A landscape with many valleys, sampled at points; each row gives a point and its height.
A ball rolls from a point to whichever of its 3 nearest points has the largest drop for the distance, and stops where none of them is lower. Distance is the straight distance between rows; heights are no part of it.
j_204 h=3.79: [-13  19 -32  17  40  23  34  17 -23  16 -14  31 -14  24 -44 -14   9 -45
   3  -4 -53]
j_451 h=1.29: [ 61  16  25   1  23 -14 -25 -27   9 -14  -2 -25   8 -24  -7   4   5  13
  23  13   4]
j_796 h=1.85: [-12  31  15   2  27  -5  16   4  23   9 -12   4 -21 -20  -2   5  -2 -11
  21  -4 -25]
j_328 h=7.24: [-12 -18 -15  20  -6 -24 -24  17  14 -22   9  -3   7 -22  -1   6  26  21
  -9 -12  21]
j_547 h=1.91: [ -6  19  29  15   3  -4 -35  -2  31   9 -35 -27 -13 -22  36  26 -59  -6
  51 -35   1]
j_508 h=3.58: [-34   9 -32 -18 -13  28  21  26  -4  24  12  14   8 -10   4 -10  29 -18
 -10 -17 -31]
j_527 h=1.70: [ 70 -12  33   3 -14  -5  -9 -21 -50 -44  38  19  57  20 -20 -43  10  19
  -9  30  38]
j_51 h=2.66: [-24  54   8 -22 -10  33  28   0  22  29 -25  11 -12 -16  21  12 -46 -16
  14 -23 -42]
j_534 h=3.81: [-10  55   3 -12   2  29  53 -14  -8  34 -37  21 -22  23  -4   0 -47 -55
  25 -11 -66]
j_158 h=1.49: [ 13  20  23   9  37   2  14 -16  14   2 -18  -6 -22 -13  -7  13 -10 -11
  31   3 -21]
j_159 h=1.32: [ 34  15  24  13  14 -23 -35 -21  18  -7   0 -24  -7 -25   6  15  -4  21
  22  -6   9]
j_40 h=2.40: [ 37 -43   2  -6 -11 -30 -29  -3 -10 -36  19  -9  35  -5 -10   3  21  43
 -33  21  50]
j_442 h=2.97: [-23  42  11  -2 -20  21   4  13  32  22 -17   1   0 -33  36  12 -49   3
  16 -41 -27]
j_151 h=2.73: [-13  21  35   1  14   8 -11  -8  26  10 -37 -15 -24 -27  41  28 -84 -25
  39 -33   4]
j_641 h=0.99: [-24 -55 -30  14  11 -10   7  10 -27   0  33   8   0  52 -30 -18  35   6
 -22  39  28]
j_26 h=3.01: [-11  59 -15 -28 -16  38  44 -11 -14  37 -40  20 -11  19  -5   6 -33 -39
   7 -26 -63]
j_443 h=2.47: [-14  12   7  22   5  -8 -23  13  27  -1 -12  -8  -6 -40   5   9  -9  10
  22 -21 -12]
j_650 h=1.13: [ 14 -62   1  -7 -19 -29  -9   4 -19 -16  25  -2  37  33   6 -12  29  53
 -49  39  75]
j_243 h=1.50: [-48 -25 -49  -2 -38  11   5  23   9  32  50   3  -5  15  19 -23  42   4
 -36  -1  22]
j_260 h=2.12: [ 63  10  22   0  38   1  -4 -24 -13  -5   4  -2  -7   8 -24   2  18 -16
  24  21 -16]
j_760 h=2.18: [-19  35  13  -5   5  18  21  -2  20  16 -22   2  -9 -23  16  11 -27 -13
  25 -19 -32]
j_113 h=3.52: [ 25   6   4   7  36   1   8  -2 -21  -7   0   8 -20  16 -43   3  20 -17
  19  21 -20]
j_561 h=2.13: [ 33  21  21   5  46   8  35 -22  -5  18 -32  -1 -31  14 -22  13 -26 -47
  39  18 -42]
j_185 h=3.04: [-16  38 -20 -29 -21  49  28  11 -11  31 -12  11  -2  -2   9  23   0 -23
 -11 -20 -61]
j_569 h=1.33: [ -6 -15  -7   8  18 -12  -5   6  -3 -20  16   6  -3 -12 -10  -6  38  11
 -10  10  21]
j_438 h=2.10: [ 81   6  31  -4  40   2  -7 -36   0   3  13 -11  -7   4 -11  -8  -3 -22
  42  19 -21]
j_162 h=1.97: [-33 -58 -21  14 -31 -28 -26  19  17 -16  28 -10  18  -7  12 -20  32  33
 -33  -2  57]
j_331 h=3.65: [ -6  17 -13  13  31   9  27   6 -18   9 -25  24 -16   6 -37  -5   7 -36
  20   2 -54]
j_927 h=1.71: [-11 -26 -24  10  28 -12  -1   9 -38 -11  25  11  -6  20 -35 -11  35  -9
 -12  19  13]
j_714 h=1.06: [-21 -54 -29  14  18  -8   7   5 -42  10  33   8   1  64 -44 -20  22  13
 -39  54  40]
j_546 h=6.22: [-10 -33  -6  24 -14 -32 -33  15  21 -23  -4 -19   6 -29   1   1  32  40
 -10 -19  36]
j_587 h=3.21: [-27 -33 -20   2  -1  -2  -2  16  -5 -13  20   6   4   1 -10 -13  33   2
 -29  13  19]
j_941 h=1.92: [-10  31  17   2  19   4   7   3  30  12 -14  -8 -14 -30  19  17 -34  -7
  31 -18 -16]
j_568 h=1.63: [-43 -53 -33  28 -45 -20 -20  27  23  -9  28  -9  17   0  25 -30  29  41
 -45 -12  47]
j_340 h=1.30: [ 45  16  18  -2  23 -12 -17 -17   1 -13  12 -10  -2 -14  -9   4  23   9
  21  19   3]
j_973 h=4.14: [  1  33  30 -15  29  17  26 -24   9  11 -35   2 -29  -8  15  13 -59 -45
  39  -5 -32]
j_696 h=4.25: [ 23  17  40  -4  40   7   1 -26  26  -5 -42 -11 -25 -20  33  35 -79 -44
  38 -20  -6]
j_430 h=4.49: [  8  -6   6  21   3 -29 -31   8  16 -18   7 -22   4 -33  -6   9  22  31
   2 -13  12]
j_596 h=2.46: [ 68   6  28 -20  39  18  10 -36   5  -6 -25   1 -24   5   7  20 -51 -56
  47  19 -31]
j_552 h=1.07: [-12 -51 -19  17  10 -14  12  10 -38   2  37   7  10  78 -36  -6  25  25
 -41  54  52]
j_195 h=2.95: [-25  34  22   4 -16  17  -3   3  29  27 -30  -7 -12 -29  36  12 -62   1
  28 -38 -16]
j_651 h=3.51: [  8   4  12  35 -17 -31 -48   4  15 -14 -10 -34   5 -38   3   6  10  29
  15 -24  28]
j_764 h=1.66: [-45 -50 -34   4 -32 -16   2  13   2   5  38   5   8  17   4 -28  37  32
 -38  19  49]
j_21 h=1.81: [ 10  22  26  12  19  -4 -14  -4  32   2 -23 -22 -15 -28  20  17 -32  -3
  40 -13 -10]
j_571 h=3.69: [-16   0 -16  13  26   9  13  11 -22   8  -3  24 -12   9 -39 -15  19 -31
   5   8 -31]
j_781 h=2.48: [-21  51  -8 -22 -32  35  13  -4  19  39 -26   3 -10 -18  33  29 -45   0
   3 -35 -46]
j_401 h=2.79: [-16  49  -8 -25 -14  27  19  -5   4  35 -20  13  -9 -18  17  10 -30 -17
  14 -23 -54]
j_692 h=4.42: [ 11 -35   9  37 -39 -47 -63  18  15 -43  -7 -26  21 -14   1   2  21  47
 -16 -14  54]
j_350 h=1.64: [-44 -23 -41   4 -14   9   9  20 -10   9  43   6   3   6  -5 -25  39  -6
 -31   5  14]
j_9 h=4.18: [-11  50  11 -21   9  21  47 -21   1  23 -34  10 -25  -4  15   2 -60 -51
  33 -12 -45]
j_50 h=1.52: [-47 -47 -34   8 -37 -10  -3  27  20   3  47   3   8   5  23 -25  35  25
 -40  -5  44]
j_845 h=2.08: [-32 -12 -29  -3 -24  12   2  29  11  10  23   3   4 -21  11  -1  31   1
 -21 -24  -9]
j_602 h=5.47: [-35   7  -8  25 -20 -12 -18  26  21   7  -1  -6  10 -43  17  -3  15  19
   5 -40  -3]
j_982 h=4.94: [-29   0 -17  12 -18  -4 -16  24  24   0   7   2   6 -31  14   2  16  18
  -4 -38  -4]
j_357 h=2.93: [  4  11  46   2  28   8 -30 -16  14 -17 -49 -21 -28 -32  46  40 -97 -37
  47 -40   7]
j_857 h=1.27: [ 78  11  36  -3  22  -6 -21 -43  10 -11  10 -17   5 -13  -3  -4   1   2
  28  12   7]
j_468 h=0.62: [ 38 -54   9 -10 -24 -17 -17   4 -24 -29  25   0  59  31   1  -8  32  48
 -41  47  64]
j_196 h=2.90: [-25  -7 -15  12  19  -5   6  16  -7  -5  20  10  -3  -7 -10 -11  40 -11
  -8   0   0]
j_62 h=1.54: [ 25  -1  14   1  21 -12 -11  -3   4 -25  11 -18  -1 -13 -16   6  30  22
   1   4  19]
j_427 h=4.98: [ 31 -15  21  32 -28 -42 -63   1  15 -27 -10 -38  17 -18  -4   4  14  48
   0  -7  30]
j_540 h=3.90: [-28  -6 -12  12  -4  -4  -7  20  13  -2  18   3   7 -36   7  -6  28  16
  -9 -24  -1]
j_252 h=3.31: [ -4  22  -3   7  34   9  10   3 -12   5  -5  12 -11   6 -30 -12  26 -27
  18  10 -37]
j_867 h=1.35: [ 33  15  28   8  26 -19 -27 -13  28   3 -12 -24 -13 -28  15  14 -14   6
  29   3  -8]
j_355 h=3.39: [  5  27  24 -11  29  11  35 -14  -1  12 -38   3 -38   4   5   6 -46 -53
  41   2 -33]
j_136 h=2.38: [ 16  25  11   3  45  13  44 -24  -6  10 -44   4 -29  21 -19   4 -39 -56
  49  11 -46]
j_376 h=3.76: [-10  48 -21   6  16  28  54 -11 -15  35 -54  15 -23  40 -34  -6 -53 -57
  23 -13 -76]
j_625 h=2.56: [ 49 -27  17   3 -34 -25 -40   3  -9 -44  13  -7  49   7   6 -12  16  56
 -35  13  49]
j_170 h=1.62: [ 59 -35  13  -7 -30 -18 -23  -9 -23 -47  32  13  71  17  -5 -30  15  35
 -30  29  52]
j_111 h=3.05: [-18  72 -18 -46 -34  40  36 -24  -9  44 -36   7 -12   6  12  37 -50 -28
 -13 -27 -61]
j_579 h=0.42: [ 40 -55   5 -12 -18 -10  -5   4 -42 -20  27   8  47  60   0 -16  32  39
 -46  56  58]
j_179 h=3.11: [-25  23   2  12 -11  10  -6  15  32  14 -17  -5  -1 -36  24   8 -21  16
  25 -44 -21]
j_705 h=2.84: [-22  19  -6   6  12  16  16   8 -11   4  -4  15 -12 -14 -14  -9  29 -20
  12   0 -28]
j_660 h=3.61: [ -8  29  29  -6  18  13  16 -15  26  10 -40  -1 -23 -21  29  20 -70 -34
  37 -20 -10]
j_124 h=3.20: [-21  69 -13 -39 -42  38  21 -20   3  41 -35  -3 -16  -4  25  49 -52  -6
 -18 -41 -51]
j_559 h=2.65: [-17  47 -17 -30 -43  39  13   4   9  46 -31   4 -11  -9  19  53 -25   7
 -18 -38 -49]
j_866 h=2.07: [ 73  16  35 -16  28   7 -12 -49  15  -6  -2 -12 -16  -6   2  -1 -26 -27
  45  19 -15]
j_747 h=2.39: [-22 -45 -12   7   5 -18  -8  13 -20 -18  28  10   8  12 -12 -14  38  13
 -29  28  41]
j_721 h=2.09: [ 26 -34  -3   5 -13 -27 -25   4 -15 -38  24  -7  23   7  -5   5  29  40
 -24  23  47]
j_420 h=2.44: [  1 -15   6   5  26 -13  -1   5 -18 -21  16   8 -14   2 -26   0  36   0
  -1  16   1]
j_757 h=1.39: [ 62   6  25   1   4  -9 -23 -22 -16 -34  24   1  25  -7 -17 -22  16  25
   1   8  14]
j_799 h=3.70: [-22  28 -13  -6  16  32  39   8 -17  26 -23  22  -7  15 -25  -7   3 -41
   9 -16 -62]
j_758 h=1.56: [-49 -52 -39   5 -59 -14   3  16  23  20  48   0  10  22  22 -33  32  33
 -41   7  51]
j_157 h=1.34: [ 43   4  12  -5   0 -22 -32  -9  -2 -30  13 -14  13 -15 -11   4  13  28
  -2   7  21]
j_193 h=3.68: [-22  32 -20 -12   0  36  27  16 -11  24  -6  26  -4   2  -5 -10  12 -26
   2 -13 -52]
j_519 h=1.83: [ 18  16  41  10  22   0 -31 -18  23  -3 -38 -32 -13 -26  38  23 -56  -8
  49 -29   3]
j_687 h=1.31: [ 54   5  20  12   6 -28 -41 -13  21 -21   3 -20   5 -25  -7  10   5  31
  13   5  10]
j_320 h=3.10: [-11 -65   0   8 -32 -33 -10  21   0 -20  19 -11  24  21   8 -15  27  50
 -51  28  68]
j_969 h=3.02: [ -4  28  39   1  18   2   0  -6  26   6 -39 -11 -29 -26  35  14 -74 -19
  37 -23 -12]
j_186 h=3.14: [ -2  -1  -5  15  34  -1  11   3 -15  -7   2  10 -10   9 -36  -4  32 -15
   2  16 -12]
j_839 h=3.15: [ 29   4  26  33   2 -27 -58  -9  23 -14 -13 -43   3 -24   7  12  -5  24
  26 -21  16]
j_296 h=1.48: [-41 -53 -55   3 -65 -18 -16  26  30  19  41  -9   6   9  32 -25  35  37
 -50 -14  45]
j_907 h=2.27: [  6  17  15   8  22 -19  -9   1  19 -12  -7  -7  -8 -34  -1   8  16  13
  19  -2  -1]
j_715 h=4.13: [-10  34  33 -14  13  14   9 -19  21  -1 -38  -7 -33 -20  39  23 -93 -39
  31 -26  -2]
j_524 h=2.55: [-12 -20  -8   6  10 -11   6   5 -20 -16  28  14  -4   3 -28 -10  40  -7
 -17  17  11]
j_844 h=4.22: [-17  38  22  -8  17  22  35 -16   9  12 -32   7 -21  -2   7   2 -37 -29
  30  -1 -43]
j_34 h=2.05: [ 72  13  29  -9  40   9   9 -50   6   5  -9 -10 -26   1  -5   8 -23 -34
  45  18 -24]
j_898 h=1.60: [-54 -44 -38   2 -41  -6  12  14   6  20  53  11   9  31  14 -37  44  30
 -33  30  44]
j_210 h=2.36: [-23  48 -13 -14 -34  34   1  11  23  33 -13  -3   5 -24  31  31 -19  -3
  -1 -38 -40]
j_663 h=2.64: [ 43 -30   7   9 -39 -27 -53   1  -7 -40   2 -20  37  -7   0  -7  16  61
 -29   4  53]
j_979 h=1.28: [ 71   7  23  -3  21 -10 -21 -34 -11 -22   9   0   8 -11 -11  -4   9  -1
  16  18  -1]
j_834 h=5.41: [ 17 -15   2  17  -2 -36 -38   1  10 -38   6 -19  17 -21  -2   9  29  41
  -8  -1  37]
j_683 h=2.98: [ 17 -58  -2  12 -34 -38 -41  11   1 -37  10 -17  29   7  -1  -3  30  48
 -41  15  63]
j_220 h=3.74: [ 38 -63  14  21 -58 -38 -54  12  -2 -41  -9 -14  49  11   8  -4   8  60
 -47   9  71]
j_804 h=3.64: [-29  23 -18 -20 -11  27  19  22   7  16  -6  14   2 -17  12   6  13 -12
  -9 -19 -42]
j_911 h=2.23: [-26  12 -36 -22 -37  33   0  41   9  32   7   1   3 -19  27  20  29   6
 -28 -42 -34]
j_22 h=3.22: [-11  67  -5 -45 -21  43  55 -37 -14  38 -41  10 -18  25   6  34 -62 -44
  -3 -24 -60]
j_377 h=1.94: [-33 -57 -20   5 -27 -22   1   9   0  -3  35  -2  19  20   5 -14  31  41
 -38  25  59]
j_18 h=1.14: [-13 -45 -25  11  23  -4   7  12 -36 -11  30  12  -2  35 -33 -14  34  -5
 -25  30  26]
j_837 h=3.18: [-18 -51 -10  27 -37 -44 -41  25  15 -28   5 -16  16  -9   8   1  25  48
 -27 -12  54]
j_759 h=2.32: [-10  20  13   8  23   1  18   8   6   4  -7  17  -8 -15 -13   2  12 -19
  16   0 -32]
j_410 h=0.91: [-41 -54 -29   8 -11 -16  10   9 -18  10  42   2   6  50  -5 -27  38  30
 -41  46  55]
j_897 h=4.12: [-14 -36 -12   8  -4 -27 -12   9 -10 -27  19   0   5  -7  -3  -8  31  16
 -26  10  38]
j_307 h=2.26: [-27  29 -23 -22 -30  39   9  28  15  39  -7  12   4 -23  22  27   2  -1
 -16 -42 -44]
j_501 h=1.43: [-45 -24 -46   2 -43   7  -7  32  11  15  37  -3   2  -8  22 -14  37  14
 -44 -25  12]
j_192 h=1.53: [ 51  -6   5   7  24 -10 -10 -17 -38 -19  20   5   0  22 -46   2  27  -7
   6  26  -3]
j_752 h=2.50: [-22  31  -2   0  12  18  31   1  10  24 -22  16  -9 -14  -3  -4 -14 -22
  21  -8 -45]
j_964 h=2.43: [-23  32  -6  -4   8  10  11   9  17   8 -10   7  -6 -24   8  -1  -5 -14
  16 -12 -34]
j_215 h=3.94: [-22  42   5 -15   4  32  47 -14  -1  17 -38  14 -20   8   7   1 -45 -49
  29  -9 -57]
j_460 h=1.37: [ 22  17  20  -4  35  -8  -8 -13  20  -5 -15 -12 -15 -22   6  12 -11  -2
  32  11 -11]
j_495 h=1.04: [-16 -61 -24   4  -1 -21  10   4 -35  -8  42   6   2  57 -28 -21  38  13
 -30  43  40]
j_491 h=0.25: [ 21 -56  -1 -11   5  -8  -3   1 -44 -10  28   9  32  61 -29 -11  30  26
 -37  51  47]
j_786 h=2.88: [-28 -20 -27   7  23   9  19  23 -23   6  18  19 -14  18 -28 -16  35 -20
  -8  10 -12]
j_348 h=4.92: [-20 -46  -8  14 -11 -32 -23   8   3 -34  20  -5   6  -3  -2  -8  24  35
 -38   8  50]
j_266 h=2.58: [-26 -67 -18  16 -45 -41 -24  22  28 -19  13 -15  20   7  13 -17  23  58
 -48   3  74]
j_675 h=2.61: [-18  44  17 -13   6  19  23  -8  14  23 -33   6 -21 -20  24  10 -59 -31
  21 -28 -34]
j_509 h=1.69: [ 26 -38   0  -6   5 -15 -11  -4 -25 -30  30  -1  12  22 -21   1  35  24
 -28  30  38]
j_263 h=3.03: [  2  13  18  30   2 -18 -34   3  27   9 -22 -29  -1 -26  14  21 -17  23
  34 -23   4]
j_110 h=1.79: [  5  33  28  -1  37   6  30  -9  12   7 -35  -7 -20 -17   7   8 -24 -24
  38   4 -30]
j_43 h=1.76: [-36 -33 -26   8  13   3   1  13 -21   5  34  14  -1  31 -19 -24  29 -19
 -20  14   5]
j_456 h=3.44: [-19 -11 -18   4  22   4  13   8 -19  -2   8  15  -7   9 -31 -11  38 -20
  -3  12  -8]
j_99 h=0.96: [ -6  16   9  18  12 -16 -12   5  23  -5   0 -12   3 -38  -3   4   2  21
  17 -20   2]
j_187 h=1.77: [  7  18  34  15  22  -7 -27 -12  30   2 -30 -28  -9 -32  29  26 -47   3
  41 -14   1]
j_322 h=1.57: [-41 -41 -38  11 -42 -15 -14  25  20  -5  38  -6  11  -6  22 -22  33  27
 -35 -22  40]
j_785 h=1.44: [-45 -38 -51  -3 -54   7  -8  32  27  30  40  -7   7   6  23 -16  41  24
 -44 -19  27]
j_105 h=3.60: [ 22 -56   3  31 -59 -44 -60  18   4 -42  -9 -20  40   4   3  -1  18  53
 -34   5  67]
j_895 h=2.11: [ 60  13  29  -2  48  -2  -9 -30   4  -2  -3 -11 -18  -7 -14   3   1 -15
  32  19 -19]
j_306 h=3.08: [ 10   9  36  33   3 -31 -49  -2  38   1 -28 -41  -2 -26  26  23 -28  16
  41 -23   5]
j_994 h=1.55: [ 53 -27  14 -10 -13 -17 -17  -5 -33 -43  37   4  45  11 -12 -14  28  30
 -24  26  42]
j_251 h=2.92: [-14  63 -15 -38 -27  41  30  -4  -2  38 -34   7 -17   7  19  37 -36 -19
  -3 -26 -62]
j_287 h=2.77: [-30  -6 -34   4  11  22  21  21 -20  14   8  24  -4  18 -27 -28  28 -29
 -12  -5 -28]
j_525 h=4.56: [-16   4   7  29  -3 -25 -36  14  27 -10   0 -15   3 -34   7   5   1  22
   7 -30   4]
j_225 h=1.58: [ 42 -34   3  -8  -3 -13 -22  -3 -33 -31  30  10  33  30 -23  -4  29  18
 -32  40  40]
j_206 h=3.72: [ 32   8  15   4  34 -10   4 -10   9  -7  -6   9 -16 -12 -27   8  11  -4
  20  19 -18]
j_334 h=1.47: [ 54 -26   8  -6  10 -10 -13 -12 -50 -35  33   8  20  27 -35 -13  20  15
 -13  34  26]
j_335 h=3.71: [-18  38 -30  -1  11  30  48   4 -19  33 -28  24 -12  29 -32  -6 -17 -47
   5 -12 -71]
j_177 h=1.95: [  7 -55   0   0 -17 -28 -12   5 -17 -28  21  -5  24  13  -3  -8  30  45
 -41  27  59]
j_19 h=3.59: [-23  50  18 -17 -19  19   5 -20  20  17 -36   6 -21 -25  41  19 -96 -36
  21 -48 -16]
j_168 h=1.74: [ 18  21  13   2  40   1  21 -10  -9   7 -22  10 -22   1 -26   6   5 -27
  34  18 -28]
j_30 h=1.84: [ 36  23  30  -9  45   9  15 -37  12   6 -27 -10 -33   5  -1  13 -38 -43
  41  16 -32]
j_68 h=1.86: [-40 -10 -30   0  -3   7  12  22   0  -2  27  11  -2  -6   3 -15  37 -14
 -19  -8  -5]
j_848 h=0.36: [ 14 -64  -1 -11  -9 -18 -11   7 -38 -14  28   6  37  51  -9  -6  38  39
 -37  56  54]
j_235 h=2.16: [-34  13 -24  -4 -27  16   1  31  16  17  16   1  10 -31  15  -1  26   1
 -11 -34 -25]
j_811 h=2.35: [-38 -15 -33   4   7  17  18  20 -17  11  26  16 -11  16 -12 -25  42 -22
 -15   3 -13]
j_393 h=3.32: [-32  14 -16   1   2   9  12  22   2   5  11   9   1 -19   3  -1  26 -22
   6 -11 -18]
j_808 h=1.61: [ 54 -39  12 -15 -16  -1 -15  -5 -39 -40  30  14  48  34 -13 -22  23  27
 -24  32  52]
j_297 h=3.00: [-19  56 -17 -35 -22  44  39   0  -2  31 -33  23  -9  10   3  17 -25 -27
   2 -23 -71]
j_387 h=2.81: [ -7  31  -3  -1  25  18  44  -5 -11  18 -36  18 -19  11 -22  -2 -14 -47
  34   0 -51]
j_71 h=3.73: [-11  50 -24 -10   3  32  45 -10 -23  36 -40  24 -12  32 -25  -2 -39 -53
  13 -10 -82]
j_761 h=2.78: [-19  61   0 -23 -16  37  34 -14   6  29 -35  12 -14  -2  17  15 -43 -25
  12 -29 -52]
j_572 h=3.54: [  6  13  11   9  34   1   3   0  -9 -10  -2   8 -14  -5 -28  -1  25 -17
  19   9 -17]
j_279 h=2.99: [-31  19  -6   6  -5  10   2  19  21  15  -3   4   8 -31  16  -1   2   3
   4 -30 -24]
j_380 h=3.12: [-14  71  -5 -47 -32  35  36 -18   3  34 -37   6 -21  -6  16  41 -62 -19
 -12 -38 -50]
j_722 h=5.33: [-34 -37 -16  11 -24 -17 -10  15   5 -12  24  -9   5 -16   7 -11  34  15
 -25   0  35]
j_518 h=2.76: [  3  33  13  -2  32  10  37 -12  -4  15 -38  14 -27  15 -15   3 -33 -52
  41   1 -45]
j_981 h=1.42: [-49 -28 -40  12  -9   7  13  11 -14  13  50  15 -10  36 -14 -37  36 -16
 -29  16  18]
j_977 h=1.73: [-50 -37 -29  -1 -23  -6   0  18   1   1  42   0   8   8   7 -32  37  15
 -32  13  38]
j_617 h=3.63: [-15  13   1   9  18 -12  -6   8   5  -4   6  -3  -5 -26 -11   0  32   4
   9   0  -4]
j_447 h=2.25: [ 14  15  40  -6  21   6 -20 -10  25  -6 -39 -14 -26 -27  34  29 -75 -27
  43 -20   4]
j_773 h=3.06: [-30 -46 -21   3 -16 -24 -11  10   9 -18  23  -7  13  -1   9 -15  38  33
 -37  17  56]
j_89 h=2.89: [-23  45   8 -13 -16  28   7  -3  16  19 -30  -4 -15 -26  35  17 -57 -11
  29 -38 -24]
j_649 h=1.88: [  0 -36 -10  -4  11 -13  -7   3 -27 -19  30  -2   8  11 -16   1  50  16
 -23  30  36]
j_399 h=2.14: [ 46  12  27 -15  45  19  29 -32   4   4 -39  -1 -38  16   2  14 -49 -57
  49  11 -34]
j_114 h=1.67: [ 30  21  27  -8  38   7  10 -19  11   2 -22 -15 -29 -10  -2  14 -22 -28
  39  16 -21]
j_798 h=1.80: [ 53 -48  26  -5 -19  -4  -5   1 -55 -39  27  19  87  46  -5 -54  10  23
 -33  40  65]
j_85 h=1.51: [ 45  18  42   1  38  -4 -14 -24  31   3 -17 -24 -21 -18  23  19 -43 -11
  45   0 -10]
j_916 h=1.38: [ 56  11  42  -2  32  -5 -33 -28  26  -1 -12 -28  -3 -16  17  14 -24   9
  39  -8   7]
j_494 h=1.41: [ 70  -2  19  -1  16  -6  -9 -25 -37 -32  29  11  22  21 -31 -19  20   7
   6  23   6]
j_938 h=3.23: [-18  65   3 -35 -30  37  12 -22  14  37 -36  -5 -21 -14  37  32 -88 -24
   1 -36 -34]
j_961 h=3.75: [ -9  54 -22 -11   0  25  61 -29 -21  29 -43  16 -20  33 -20   2 -60 -58
  20 -20 -67]
j_424 h=1.96: [  5  21  34  -7  35   1   3 -12  28  10 -28 -12 -22 -19  21  16 -36 -12
  35  -5 -10]
j_553 h=4.43: [-10  56  12 -31  -5  36  39 -20   4  23 -35   6 -23  -2  28  10 -73 -46
  22 -27 -44]
j_273 h=1.45: [ 51 -11  10  -6  -2 -16 -21 -16 -25 -42  25   0  25  10 -21  -5  28  29
 -20  21  23]
j_877 h=1.40: [-37 -19 -33  11 -41  -1 -18  36  27   4  25  -1  10 -18  20 -10  25  17
 -20 -36   9]
j_332 h=0.94: [-42 -54 -33  16  -4  -4  10  14 -20  14  42  11   8  59 -21 -27  34  18
 -30  52  46]
j_588 h=1.59: [ 24 -33  -7   4  14 -12  -4  -7 -47 -30  28   8   7  41 -37  -1  36  13
 -27  36  26]
j_985 h=1.20: [-44 -45 -42  22  12  11  19   8 -26  18  44  18  -8  65 -38 -35  20  -7
 -28  29  19]
j_354 h=1.46: [-48 -36 -41  -4 -31  -3   5  28   8  10  38   1  -2  -8  22 -23  40  23
 -40 -12  22]
j_397 h=2.37: [ -3  28  12   1  30   3  33   1   5  13 -27   8 -17  -3 -12  -2 -17 -38
  33   7 -49]
j_959 h=3.19: [-18  66  -5 -43 -27  40  38 -30  -1  34 -42   7 -33   6  18  18 -65 -32
  -1 -24 -48]
j_207 h=1.82: [ 22 -11   2  -1  15 -13 -16  -2 -26 -25  16   3   2   1 -38   7  34   8
  -2  17  15]
j_255 h=1.72: [ 17  16  39   2  30 -11 -16 -17  30   0 -34 -26 -15 -30  28  21 -54 -13
  37 -19  -2]
j_868 h=1.65: [ 63 -27  18  -5  -5  -4 -17 -14 -51 -34  31  19  55  29 -30 -31  20  27
 -23  35  39]
j_819 h=5.91: [-14 -13  -3  13   7 -19 -12   8  14 -22  10 -11  -3 -26  -9   4  24  21
   3  -2  11]
j_445 h=1.68: [ 61 -47  21 -12 -30 -11 -10   5 -40 -33  25  15  80  36   2 -41  12  32
 -40  39  68]
j_703 h=2.49: [-20  44 -11 -34 -35  36  17  15  14  35 -24   8  -8 -14  14  36 -24   3
  -3 -33 -55]
j_467 h=0.65: [-14 -62  -8  -1 -20 -21  -2   7 -26   1  32   5  29  44  -4 -13  33  45
 -38  54  62]

Two balls start at each pair of points below. Name the first point that both come to, or write none.
j_377, j_568 -> j_501
j_19, j_761 -> j_675
j_195, j_51 -> j_675

For each start below, name the point where the ball stops.
j_348 -> j_877
j_105 -> j_491
j_399 -> j_857
j_320 -> j_491
j_553 -> j_255
j_26 -> j_255
j_692 -> j_877
j_518 -> j_857
j_297 -> j_255
